Each row is a point on a tangle of strands that fork and nearly touch. The rows are in no order.
Points whose rows are less than 6.23 apart are linked; no others are. Some points are linked to none.
q602: +0.97,-1.31,+0.10,-2.15,+0.83,+1.56,+0.41,-0.40,-1.47,-1.33,+2.43,+0.21,-0.10,-0.14,-1.82,+1.21,-0.72,-0.54,-0.52,+0.23,-1.62,+0.21,+3.31,+2.51
q453: -4.97,+2.23,-3.14,-0.70,-1.21,-2.38,-1.00,+1.55,-0.22,+3.86,+2.66,-0.14,-0.07,-1.23,-0.48,+0.01,-1.71,-1.58,-0.18,+1.62,+0.80,+0.88,-0.03,+0.20
q806: +0.00,-2.33,+0.55,-0.21,+3.42,-1.56,-0.14,+0.55,+1.40,-3.18,+0.24,-0.22,-0.72,-2.06,-0.72,-0.99,+1.77,-2.59,-0.98,+1.64,-1.59,+1.26,+1.68,+1.30
q409: +0.03,-1.27,-2.62,-2.62,-0.01,-1.83,+1.47,-0.83,+0.79,+1.10,+1.34,+0.40,+0.83,+0.39,-2.48,-0.45,+1.81,-2.42,-1.83,-2.20,-0.49,-0.42,+0.75,-0.60
q691: +2.49,+1.85,+3.25,-1.90,-1.05,-0.58,-1.73,+0.16,+2.26,-1.35,+0.94,+1.25,+0.64,-2.73,+1.82,+1.54,+0.26,-3.14,-0.80,+0.27,-2.57,+1.61,+1.55,+1.20
q812: +1.39,+1.06,-1.38,+3.17,+1.40,-1.32,+0.49,+1.41,-0.40,+2.30,+1.98,+1.23,+0.52,-0.03,+1.49,-0.94,+1.33,-3.76,-3.43,+0.73,+0.62,+1.02,+3.54,+3.09
q45: -0.13,-3.25,-0.37,-0.36,-1.05,+0.54,+0.51,-1.39,-1.01,-0.86,-0.04,-1.70,-0.46,+1.07,+0.80,-0.19,+2.07,+3.40,+0.61,-1.21,+1.00,-1.01,-3.34,-1.69
q276: -1.63,+2.85,+0.04,-0.23,+0.61,+0.05,-3.22,+1.45,+1.25,+0.72,-0.56,+0.16,-1.50,-3.19,-0.19,+0.20,-0.52,+0.30,+0.62,-0.01,-0.33,+2.59,+1.25,+1.46
q581: -2.64,+2.09,-0.41,-1.97,-1.02,-2.96,-1.18,-2.04,+1.14,+4.21,+1.37,+0.23,+0.14,-0.18,+0.54,+0.39,-0.77,+2.63,-0.01,+0.57,+1.77,-1.33,-2.74,-1.27
q799: +2.31,-1.35,+2.61,-0.79,+0.23,+0.26,-2.11,-2.25,+0.58,-3.28,-1.30,+0.69,+1.00,+1.11,+1.92,+0.18,+3.25,+3.34,-1.63,-1.60,+0.51,+0.48,-2.96,+0.16
q623: +2.08,+0.13,+3.30,-0.44,-0.36,+1.64,-0.47,-1.19,-1.05,-1.05,+0.50,+0.60,-0.09,+2.00,+2.05,+1.57,-0.78,+2.65,+0.61,-0.18,+0.12,-1.25,-0.86,+1.15
q333: +0.64,-1.49,+0.05,+1.45,-1.70,-0.29,-1.85,+2.77,-0.97,-2.58,-1.10,-0.89,-1.65,-1.62,-0.07,+0.37,+1.89,-1.26,+1.74,+0.13,+0.55,+0.00,+0.77,+1.30
q470: +2.26,-0.60,+2.39,+2.27,-0.81,+1.92,-1.63,-0.04,-1.82,-0.33,-1.02,-0.15,-0.83,+2.21,+1.75,+1.62,+0.03,+2.01,+1.25,-0.62,+0.49,-1.94,-0.28,+0.59
q280: -1.27,-2.49,-0.65,+1.61,-0.53,-3.26,-0.12,-0.69,-2.77,+3.48,+2.18,-0.57,+1.05,+2.36,-0.74,-0.04,-0.96,-0.90,+0.12,+3.39,+0.50,-2.17,+1.02,+0.30
q951: -0.10,-2.28,+2.87,+1.37,+1.46,-0.17,-1.94,-1.54,-0.17,+0.35,-2.38,-0.26,+1.18,+0.89,-0.48,-1.95,+4.62,+0.85,-1.26,-0.96,-0.93,-0.47,-2.02,-3.05
q505: -2.74,-0.86,-2.01,-0.12,+1.55,-0.49,+3.80,-0.96,-0.17,+0.90,+0.56,-0.39,-0.22,+2.42,-0.52,-1.10,-4.00,+1.73,+0.57,+2.09,+0.72,-0.49,-1.35,-1.50
q598: +0.39,+1.85,-1.41,-1.25,-2.61,-1.24,+2.90,+1.59,-0.18,-1.09,+1.13,-0.87,-0.31,+0.00,-0.80,-0.67,-0.96,-2.15,+3.05,+0.23,+1.64,-2.02,+0.23,+0.74
q535: -2.01,-2.52,+0.80,-0.70,-0.59,+1.50,+1.07,-1.96,-1.86,+0.33,+0.66,-2.22,-0.16,+0.36,-0.20,-0.65,-0.21,+2.67,+1.47,+1.14,-0.36,-1.44,-1.91,-2.16
q628: +0.88,+2.83,+2.23,+2.81,+0.74,-0.67,-2.10,+2.30,+0.83,-0.90,-4.08,-0.50,-0.86,-1.77,+1.57,+0.65,+1.07,-0.99,+1.34,+1.07,+0.09,+0.29,+0.42,+0.20
q99: -0.36,-2.25,+0.88,-0.16,+0.69,+0.67,-0.95,+1.37,+0.43,-3.16,-3.13,-0.88,-0.81,-1.56,-0.07,+0.59,+1.75,+0.44,-0.16,-0.70,-0.81,+2.36,-2.19,-1.54
q401: -1.68,+0.93,-1.19,-0.28,+1.77,+1.51,-1.08,+0.27,+0.71,-0.20,-0.57,-0.05,-1.94,+0.08,-0.53,+0.84,-2.19,+3.22,+1.02,-0.52,+1.38,+1.15,-0.67,+1.86
q15: +0.27,-1.71,-1.17,-4.06,+0.01,-1.41,+2.52,-2.37,+1.27,-1.20,+1.69,+0.07,+1.06,+0.26,-0.86,+0.11,+1.23,-0.31,-1.21,-1.72,-0.44,-0.45,-2.06,-1.19
q937: +1.73,+4.49,+0.46,-0.04,-0.81,-0.20,-1.96,+1.11,+3.07,+0.71,-2.45,+1.71,+0.99,-3.67,+0.23,-0.45,+1.48,-3.23,-2.09,-1.49,-1.73,+3.01,+1.37,-0.74
q434: +1.89,-1.89,+1.65,+0.02,+1.68,-0.35,+1.94,-1.88,+1.06,-1.73,-0.57,+1.82,+1.14,+3.22,+1.64,-0.61,+0.35,+1.49,-2.41,-0.38,+0.07,+0.64,-2.71,-1.63
q524: +1.35,-0.29,+2.28,+3.44,-0.85,-1.02,-2.79,+2.51,-0.48,-1.75,-2.92,-0.25,-0.68,-0.42,+2.11,+1.02,+2.76,-1.14,+0.67,+0.75,+0.98,-0.50,-0.55,-0.31
q107: +0.44,-1.32,-1.98,-1.89,-0.06,+0.69,+1.96,-1.10,-1.98,+0.50,+2.88,-0.55,+0.77,+0.62,-3.70,+0.38,-0.90,-0.60,+0.00,-0.36,-0.61,-1.10,+3.06,+1.96
q464: +0.01,-2.13,+1.28,+0.96,+1.09,-0.55,+2.60,+1.08,+0.70,-1.23,-1.03,+1.29,-0.55,+0.72,+0.45,-0.42,-0.76,-1.50,-0.85,+1.13,-1.55,+1.18,-1.18,-2.36
q624: -4.26,+2.15,-4.06,+1.13,-1.22,-2.42,-0.51,+2.91,-2.01,+4.37,+3.58,-0.75,+1.16,-1.97,-0.13,-1.76,-0.12,-3.09,-0.44,+2.17,+1.39,+2.07,+1.29,+1.77
q236: +1.47,-1.80,+3.18,+1.14,+1.77,+0.17,+2.33,+0.00,+0.23,-2.57,-2.08,+1.57,+0.15,+2.51,+2.09,-0.26,-0.42,+0.07,-1.24,+0.90,-1.28,+0.74,-1.90,-2.30
q52: +1.67,+0.46,+0.33,+0.31,+0.04,+0.68,-2.52,+0.96,+1.52,-1.75,-1.80,+0.44,-0.30,-1.95,-0.05,+1.13,+2.98,-1.75,-1.28,-2.93,-0.52,+0.89,+0.80,+0.65
q372: +2.88,+1.71,+3.00,+0.01,-0.12,+2.06,-0.41,+1.15,+0.55,-3.05,-3.50,+0.86,+0.65,-0.31,+1.31,+2.12,-0.11,+0.02,-0.32,-1.26,-0.87,+1.41,+0.01,-0.08
q750: -0.84,-0.91,-2.56,+1.04,-0.20,+1.35,+0.74,+0.12,-2.57,+2.50,+2.35,-1.25,+0.24,-0.13,-3.23,-0.99,-0.84,-0.54,+0.67,+0.53,-0.91,-0.37,+4.14,+1.10
q810: +0.45,-2.38,+0.17,-1.52,-0.51,-1.54,+1.04,+1.33,+1.73,-5.87,-0.54,-1.25,-0.76,-1.87,+0.32,-0.51,+2.10,-2.08,+1.28,+0.62,+0.19,-0.60,-1.56,+0.87
q170: -0.80,+3.21,+0.37,+0.39,-0.01,+1.51,-4.07,+0.78,+0.78,+2.24,-1.34,+0.73,-1.19,-2.13,+0.20,+1.08,-0.80,+2.15,-0.31,-1.24,+0.21,+2.44,+0.30,+0.33
q220: -1.44,+1.37,-0.88,-1.01,+2.34,-2.03,-1.07,-0.53,+2.60,+1.58,-0.96,+0.21,-0.34,-2.80,-1.77,-2.40,+2.41,-0.68,-1.58,-0.08,-0.59,+1.66,-0.36,-1.90
q541: +1.20,+2.92,+1.94,+1.12,-0.48,+0.96,-1.50,+2.97,+0.55,-2.51,-4.41,-0.18,-0.62,-1.34,+1.93,+2.28,-0.86,-0.58,+1.39,-0.13,-0.33,+1.45,-0.38,+0.05
q198: +1.51,+0.60,+2.34,-3.14,-2.34,-0.17,+0.30,+0.37,+0.87,-1.99,+1.44,+1.16,+0.06,-1.58,+1.24,+2.23,-0.59,-2.67,+0.39,+0.03,-2.29,+0.41,+0.73,+0.58
q445: -0.55,-3.05,+0.91,+3.08,+0.57,+4.77,+2.47,-0.48,-2.10,+0.31,-1.06,-0.28,+0.29,+1.72,+0.81,-0.46,-4.29,+0.30,+1.62,+0.77,-2.50,-0.26,+0.69,-2.98
q288: +1.06,+0.14,+3.74,+0.11,+0.76,-2.29,-2.86,-1.43,+0.82,+1.53,+0.06,+1.20,+0.58,+0.08,+1.39,-0.24,+2.04,-0.12,-1.63,+1.83,-1.10,+0.52,-0.84,-1.79
q987: +2.63,+1.21,+0.74,-2.75,-2.51,-0.03,+0.74,-1.20,+0.88,+0.32,+1.21,+1.80,+0.72,+1.36,+0.92,+1.72,+0.34,+0.25,-0.69,-2.72,+0.07,-0.89,-1.15,-0.68
q285: +0.95,-1.88,+0.58,-1.26,-0.79,-0.27,-2.10,-1.87,+0.60,-0.97,-0.76,-0.08,+0.16,+0.15,+1.40,+0.52,+2.59,+3.84,-1.04,-1.95,+1.56,+0.48,-3.98,-0.54
q736: -1.47,+0.97,-4.69,-0.16,+0.52,-0.37,+0.90,-0.02,+0.20,+2.29,+1.27,-0.85,+0.02,+1.18,-3.18,-1.29,-0.32,+0.13,+0.89,-2.04,+2.43,-1.58,+1.01,+1.62
q389: -1.94,-1.67,-0.93,+0.98,+0.85,-1.30,+3.10,+0.97,+0.12,+0.77,-0.08,+0.04,-0.72,+1.22,-0.24,-1.56,-2.09,-0.92,+0.27,+2.21,+0.20,-0.10,-1.64,-2.63
q973: -1.21,-1.01,-2.26,+1.08,-2.89,-4.07,+1.22,+1.34,-3.32,+3.05,+3.09,-0.76,+1.87,+1.40,-1.01,-0.12,-1.44,-2.82,+0.47,+3.25,+0.81,-1.89,+1.68,+0.94
q277: +0.42,+1.11,+0.11,+3.25,-2.07,+2.92,-1.34,+1.06,-1.52,+4.05,-0.43,+0.15,-0.28,+0.73,+0.74,+0.65,-0.65,-0.13,+0.75,-1.58,-0.75,-0.47,+1.59,-0.67
q917: -1.23,+0.10,-1.71,+0.33,+0.44,+0.96,+4.30,-1.22,+0.17,-0.02,-0.04,-0.61,-0.60,+2.22,+1.46,-0.96,-3.70,+3.20,+1.32,+1.04,+1.53,-1.07,-2.74,-1.24
q183: +2.41,+1.81,+0.73,-1.03,-0.14,+0.75,+0.98,-1.86,+1.85,+0.11,-0.91,+1.34,+0.43,+1.45,-0.10,-0.46,+0.90,+1.54,-0.57,-2.63,+0.51,-0.94,-1.36,-1.02
q199: -2.04,+0.39,-2.15,+1.30,+2.93,-3.38,-1.47,+0.42,+0.21,+2.77,+1.87,+0.54,+0.32,+1.16,+0.15,-0.51,-0.59,-0.57,-1.44,+2.42,+1.88,+0.37,+1.00,+2.81
q368: +1.66,+0.15,-0.19,+3.44,+2.23,-1.43,-0.87,+1.61,+1.08,-0.80,-1.90,+1.09,-0.60,+1.18,+0.81,-0.68,+2.08,-1.91,-2.26,-0.47,+0.68,+0.33,+1.05,-0.20
q754: -2.90,-3.64,-4.72,+0.24,-1.72,+0.72,+2.00,+0.64,-2.01,+0.45,+1.21,-1.81,+0.00,+0.51,-3.63,-0.78,-2.70,+1.64,+1.75,-0.17,+0.95,+0.41,+0.41,-0.23
q826: +2.90,+1.48,+1.31,-0.68,+0.39,+0.94,+0.43,-2.15,+2.05,-1.23,-2.81,+1.79,+1.51,+0.74,+0.01,-1.24,+2.34,+1.37,-1.86,-3.10,-0.07,+0.42,-2.43,-2.67
q805: +2.10,+0.42,+2.36,-2.52,-2.17,+0.91,+2.36,-0.03,-1.21,-2.65,+1.56,-0.11,+0.04,+0.22,+0.59,+1.10,-1.31,-1.02,+2.06,+0.59,-0.72,-1.88,+0.59,+0.92
q823: -2.05,+2.95,-0.54,-1.82,-0.13,-0.43,+0.89,-1.72,-1.56,+3.84,+3.02,-0.23,+0.84,+0.59,-1.31,+0.45,-2.85,+0.19,+0.05,+1.29,-0.29,-2.10,+2.48,+1.26
q607: -4.68,-0.43,-3.10,-0.86,-2.19,+2.10,+1.30,-1.31,-1.27,+1.88,+0.97,-3.11,-0.62,-0.76,-1.64,-1.00,-2.68,+3.27,+2.78,+0.29,+1.50,-1.31,-1.32,-1.77
q571: -0.09,+1.63,-1.04,-3.48,-2.63,-0.25,+0.84,-2.08,-0.94,+3.06,+3.13,+0.35,+0.86,+0.99,-0.89,+2.04,-1.91,+0.58,+0.46,-0.55,+0.43,-2.27,+0.39,+0.54
q975: -0.20,+1.82,-3.41,-3.07,-1.51,-2.41,+2.91,+0.47,+1.65,-0.56,+1.82,+0.38,+0.89,+0.50,-0.49,+0.47,-2.23,-2.55,+1.33,-0.41,+1.49,-1.27,-0.48,+1.58
q322: -1.98,+2.36,+0.50,+0.49,+1.01,+3.68,-0.75,+0.08,-0.49,+0.24,-1.74,-1.72,-1.63,-1.62,-0.57,+0.07,-2.16,+3.85,+2.85,-0.03,+0.43,-0.15,+0.26,+0.43
q343: +2.68,+2.54,+1.49,+0.03,-0.73,+0.17,-2.70,+0.29,+2.20,-1.91,-3.36,+1.51,+1.46,-2.53,+0.00,+0.86,+3.14,-2.37,-1.83,-2.45,-1.37,+1.92,+0.66,-0.72
q313: -0.44,+1.75,+1.98,-0.88,-0.03,+4.05,+0.69,-1.03,-1.76,-0.98,-0.50,-1.96,-1.27,-1.17,+0.44,+0.75,-2.53,+4.02,+3.21,+0.75,-0.14,-0.93,-0.11,+0.47
q794: -2.25,-4.17,-0.45,+1.32,-0.23,+3.25,+1.68,-1.08,-2.17,+0.42,+0.15,-1.97,-0.26,+0.92,-0.61,-0.80,-2.98,+2.26,+1.52,+0.88,-0.86,-0.01,-0.42,-2.28
q257: +0.75,+1.27,+0.58,+0.08,+4.11,-0.36,-0.80,+0.29,+1.83,-1.47,-1.45,-0.20,-0.17,-3.07,-0.95,-1.40,+2.22,-2.46,-1.64,+0.28,-1.82,+1.99,+2.60,+1.12
q227: -0.87,+2.83,-0.27,-1.40,+1.59,-1.23,-2.09,+0.85,+3.63,-1.33,+0.55,+0.61,-0.31,-3.42,+1.07,+0.02,-1.07,-1.21,+0.91,+0.85,-0.20,+1.69,+0.22,+3.36
q461: +0.26,-2.96,+0.00,-1.08,-2.79,-2.07,-0.68,+2.28,+0.05,-3.97,+0.07,-1.60,-1.00,-2.24,+0.30,+0.18,+1.90,-2.07,+2.07,+0.76,+0.61,-0.26,-1.69,-0.18
q516: +1.97,+0.52,-1.00,-0.51,-2.16,+1.34,-0.15,+1.51,-0.22,-1.15,+0.22,+0.63,-0.69,-0.51,-0.84,+1.51,+1.39,-1.86,+0.16,-3.48,+0.31,-0.45,+1.27,+0.62
q50: +1.69,+1.59,-1.36,+2.88,+1.91,-0.68,+0.89,+1.19,+0.14,+0.73,+0.30,+1.04,-0.19,+0.97,-0.17,-1.35,+1.74,-2.60,-1.85,-0.49,+0.67,-0.39,+3.29,+2.29
q347: +1.20,+2.70,+1.17,-0.32,-0.69,+0.00,-1.37,+2.06,+1.97,-0.05,+0.04,+1.43,-0.14,-3.65,+1.43,+1.06,+0.16,-3.81,-1.44,-0.14,-2.30,+2.43,+2.06,+1.04
q902: +1.14,+0.58,+2.86,+0.73,+1.09,+0.76,-0.41,-1.72,+1.31,+0.46,-3.75,+0.65,+1.45,+1.01,+0.18,-2.01,+2.47,+1.44,-1.10,-0.81,-0.59,+0.17,-2.76,-4.71
q790: -0.03,+0.28,-2.57,+0.85,+1.27,-3.20,-1.05,+0.92,-0.04,+2.46,+2.96,+1.11,+0.93,-0.45,+1.35,+0.37,+0.48,-3.24,-3.09,+1.67,+0.72,+1.30,+2.51,+4.00
q540: +0.38,+0.84,-1.60,-3.04,-2.57,-1.46,-0.87,-0.32,+1.09,+2.00,+2.18,+1.17,+0.27,+0.02,-0.06,+2.41,-0.56,-0.68,-1.00,-1.76,+0.95,+0.19,-0.32,+0.99
q68: +2.79,+0.86,+3.24,-1.54,-1.60,+2.44,+1.68,+0.22,-0.76,-3.64,-0.81,+0.26,+0.18,+0.57,+2.41,+2.32,-0.62,+0.93,+0.92,-0.73,-0.83,-0.26,-1.07,+0.57
q228: +1.37,-1.84,+0.86,+1.73,+1.53,+3.87,+0.26,+0.07,-0.93,-3.23,-3.26,-1.03,-0.84,+0.95,+1.27,+0.86,-0.66,+4.13,+0.97,-1.22,+0.07,+0.77,-1.96,-0.04
q55: +0.68,+0.44,+1.31,+2.84,-1.38,+1.46,-1.31,+1.06,-1.44,+1.74,-0.48,-0.07,-0.82,+1.04,+0.95,+0.66,-0.07,-0.17,+1.41,+0.36,+0.28,-1.62,+0.88,-0.14
q844: -5.12,-0.44,-5.10,-0.71,-0.66,+1.06,+1.78,-0.12,-0.91,+2.18,+1.44,-1.61,-0.08,+0.60,-3.06,-0.57,-3.41,+1.65,+1.03,+0.06,+1.43,+0.67,-0.45,-0.91
q819: +0.06,-1.97,-1.84,-0.46,+1.44,+1.63,-0.17,-0.49,-0.16,-0.78,+0.14,-0.32,-1.08,+0.72,-1.57,+0.57,-0.48,+2.93,+0.30,-1.49,+1.11,+0.10,+0.02,+1.44
q429: +0.64,-0.46,-0.54,+1.96,-2.79,-1.21,+1.16,+1.94,-2.78,+2.45,+2.12,-0.05,+0.69,+0.69,-0.19,-0.58,+0.16,-3.37,+0.26,+1.15,-0.31,-0.72,+2.56,+0.23
q78: +0.94,+1.58,-1.71,-2.74,-0.19,-1.58,+3.94,-0.35,+1.81,-0.85,+1.15,+1.54,+0.36,+1.97,+0.78,+0.44,-2.85,-0.22,+0.07,-0.70,+1.78,-1.16,-1.84,+1.00
q32: +1.41,-0.58,+0.67,+4.25,+0.21,-2.51,-2.38,+2.28,-0.15,-0.47,-1.10,-0.03,-0.47,-0.35,+1.53,-0.40,+4.52,-3.27,-1.44,+0.60,+0.71,-0.39,+1.46,+0.83
q478: +1.05,-0.85,-1.11,+0.11,-3.07,-1.49,+2.47,+2.61,-1.02,-2.81,+1.14,-0.47,+0.08,+0.37,-1.01,-0.46,-1.04,-2.90,+2.13,+0.72,+0.78,-1.06,+1.23,+0.77
q933: +1.08,-2.61,+1.50,-2.33,+1.34,-0.25,+1.12,-3.53,+0.25,-0.88,+0.91,+1.71,+2.16,+2.95,+0.66,-0.57,+1.58,+2.46,-3.13,-0.72,-0.37,+0.77,-2.80,-1.19
q848: -0.51,-3.75,+0.07,-4.00,+1.14,-1.23,+1.21,-3.31,-0.03,-1.20,+2.00,-0.12,+1.40,+0.81,-0.34,-0.54,+2.31,+1.63,-2.54,-0.42,-0.78,+0.60,-2.84,-1.02
q374: +1.74,-0.18,-2.30,-0.51,+0.76,-2.64,-0.30,-0.95,+2.15,-0.25,+1.04,+0.83,+1.12,+0.21,-1.34,-0.56,+3.67,-2.99,-2.54,-1.91,+0.75,-0.79,+1.55,+0.82
q473: -3.99,+2.21,-2.43,-2.28,-0.84,-1.36,-0.08,-2.30,-0.02,+3.63,+1.47,-1.48,+0.09,+0.33,-0.71,+0.40,-1.99,+3.12,+1.08,+0.75,+2.28,-2.00,-1.62,-0.15
q939: -1.24,-3.23,-2.35,+1.95,-1.86,+2.33,+0.90,+0.51,-2.19,-0.07,+0.04,-2.16,-0.31,+0.90,-2.47,-1.75,-1.99,+1.01,+2.79,-0.03,+0.19,-0.68,+1.00,-0.71
q10: -5.11,+2.07,-0.96,+0.18,+0.26,-0.13,-0.98,+0.98,-0.14,+2.61,+0.99,-0.26,-1.46,-1.50,+0.20,+0.08,-3.08,+0.64,+1.05,+2.35,+0.13,+1.51,-0.04,-0.41
q897: -0.12,-0.76,-1.63,+2.57,-1.57,-0.18,+0.61,+1.09,-2.60,+2.47,+1.53,-1.27,+0.38,-0.11,-2.29,-2.13,+1.17,-2.03,+0.83,+1.04,-0.12,-1.43,+3.26,+0.43
q86: +3.30,-0.40,+0.06,-0.56,+0.93,-2.98,-2.07,-2.05,+3.23,-0.39,+0.74,+2.35,+1.33,+1.30,+0.55,+0.37,+2.57,-1.10,-3.40,-1.89,+0.98,-0.81,+0.16,+1.33
q329: -2.55,-1.72,+0.33,+2.64,+2.32,+0.79,+0.67,-0.41,-2.15,+2.52,+1.08,-0.49,-0.37,+0.65,-0.63,-1.26,-2.65,+0.21,+0.52,+3.48,-1.41,-0.34,+2.43,-0.98
q273: +1.62,-2.18,-0.18,+0.01,+1.52,+3.12,-0.50,+0.36,-0.78,-3.59,-0.77,-1.14,-1.46,+0.45,-0.49,+1.32,-0.06,+3.21,+0.92,-1.50,+0.85,+0.43,+0.19,+2.72
q58: -0.45,+1.54,-0.10,+3.39,+4.00,+0.18,-2.13,-0.64,+1.22,+3.40,-2.05,+0.64,-0.52,+0.17,-0.52,-2.34,+1.16,+1.16,-1.41,-0.26,+0.38,+0.52,+0.79,-0.63
q472: -4.16,+2.42,+0.98,-0.36,+0.39,+2.00,+0.99,+0.82,-1.15,+0.71,+0.16,-0.78,-1.18,-2.20,-1.10,-0.76,-3.56,+0.27,+2.38,+2.51,-1.70,+0.68,+1.61,-1.14
q90: -0.29,+2.72,-0.08,+2.94,-0.32,+4.12,-3.10,+1.58,-0.93,+3.28,-2.07,+0.16,-0.91,-1.06,+0.32,+1.16,-1.33,+1.43,+0.02,-1.84,-0.69,+1.78,+1.59,+0.24
q3: +3.42,-1.31,+2.32,+0.12,+1.51,-1.33,-1.80,-1.27,+1.45,-1.86,+1.22,+2.87,+1.09,+2.09,+1.16,+1.06,+1.75,-1.50,-3.42,-0.58,-0.84,+0.46,+1.26,+0.95
q817: +0.04,+2.68,-0.74,-0.45,+3.33,-1.10,-0.90,-0.15,+3.17,-0.08,-1.72,+0.66,-0.12,-2.77,-1.30,-2.24,+1.93,-0.92,-1.25,-1.10,-0.43,+1.56,+0.73,+0.66
q509: +0.54,-0.38,-1.09,-0.86,+0.22,-0.14,+3.35,-0.22,+0.48,-2.04,+0.70,-0.29,-0.30,+2.30,+1.73,+0.79,-2.61,+2.35,+0.72,+0.40,+1.85,-0.50,-2.62,+0.86
q658: -0.27,-1.08,-0.01,+3.31,+1.49,-2.64,-0.94,+0.57,-1.27,+2.50,+1.15,+0.19,-0.55,+1.58,+0.78,-0.69,+0.62,-1.06,-0.59,+2.76,+0.82,-1.25,+1.48,+1.00
q272: -0.27,+0.34,+2.08,-1.25,+1.47,-3.83,-1.54,-1.67,+1.96,+1.17,-0.08,+0.60,+0.24,-1.10,-0.18,-1.71,+2.24,-0.72,-1.14,+1.43,-0.93,-0.05,-1.34,-1.86
q56: -0.13,+2.28,+1.06,-0.89,-1.28,-2.67,-2.34,-1.15,+1.40,+2.42,+0.54,+1.13,-0.35,+0.53,+1.91,+0.96,-0.61,+1.47,+0.12,+0.80,+1.99,-1.01,-2.00,+0.23
q233: -0.98,+1.19,+2.43,-1.47,-0.27,+2.52,+1.22,-1.21,-1.65,+0.45,+0.75,-0.04,-0.46,-1.03,-0.65,+0.90,-2.34,+1.41,+1.54,+1.28,-1.86,-0.47,+1.22,-0.47
q744: +0.17,-1.64,+1.88,+2.27,+0.21,+5.41,+1.60,-0.77,-1.91,-0.05,-3.24,-0.65,+0.63,+0.92,+1.42,+0.14,-2.01,+0.92,+1.82,-0.38,-2.84,-0.01,-0.75,-3.91
q287: +0.83,-2.06,+1.78,-0.87,+2.15,-0.64,+0.31,+1.00,+1.01,-5.07,-0.90,-0.67,-0.56,-1.82,+0.04,-0.43,+1.49,-1.95,+0.79,+1.31,-1.28,+0.21,+0.64,+1.43
q645: +1.39,-1.64,+4.03,+0.47,+0.82,-0.80,-3.65,-1.17,+0.00,-0.85,-1.78,+1.09,+0.95,+1.02,+0.99,-0.37,+4.07,+0.69,-1.98,-0.24,-0.46,+0.16,-1.86,-1.16
q988: +1.83,-1.33,-1.09,-0.32,-4.43,+0.07,+1.25,+2.89,-1.12,-2.61,+1.15,+0.44,-0.09,+0.08,-0.35,+1.54,+0.66,-3.57,+0.24,-1.33,-0.32,-0.09,+1.50,+0.30
q767: -3.61,+1.49,-2.45,-2.09,-1.26,+0.60,+0.92,-1.87,-0.90,+1.86,+1.31,-2.79,-0.85,-0.28,-1.14,-0.34,-1.83,+4.38,+2.48,+0.29,+2.14,-2.25,-1.80,+0.43
q656: +0.24,-2.40,+1.79,+0.96,+0.69,+4.38,+0.81,-0.35,-1.60,-2.53,-3.56,-1.90,+0.52,+0.57,+0.67,-0.36,+0.66,+2.79,+1.15,-0.75,-1.63,+0.48,-2.26,-2.24

A fork is a point with three links. Follow the links from the first point to the second and name the forks in between, in order.
q45; q257 -> q645
q750; q333 -> q524
q429; q470 -> q524 > q68
q937; q55 -> q68
q277; q810 -> q68 > q524
q233; q754 -> q794

Follow the links from the first point to the second, and from the first to the third. Name the last point that the two ways share.
q744; q767; q951 -> q794
q55; q812; q347 -> q68
q10; q754; q285 -> q794
q540; q333; q273 -> q645
q50; q347; q170 -> q68

A fork is a point with three links, a tip a point with one. Leave the first point through the second and follow the links. Name the first fork or tip that comes.
q973; q280 -> q524
q975; q78 -> q3
q276; q170 -> q68
q656; q228 -> q624
q280; q973 -> q602
q287; q806 -> q645
q754; q844 -> q56
q233; q313 -> q794

Name the points in between on the shortest way along the links from the first point to the second, in order.
q45; q368 -> q285 > q799 > q645 > q288 > q272 > q220 > q817 > q257 > q806 > q287 > q810 > q461 > q333 > q524 > q32
q55; q509 -> q470 > q623 > q68 > q805 > q198 > q691 > q347 > q937 > q343 > q52 > q516 > q988 > q478 > q598 > q975 > q78
q3; q389 -> q86 > q374 > q409 > q15 > q848 > q933 > q434 > q236 > q464
q754; q823 -> q939 > q794 > q535 > q45 > q285 > q799 > q645 > q951 > q902 > q826 > q183 > q987 > q540 > q571
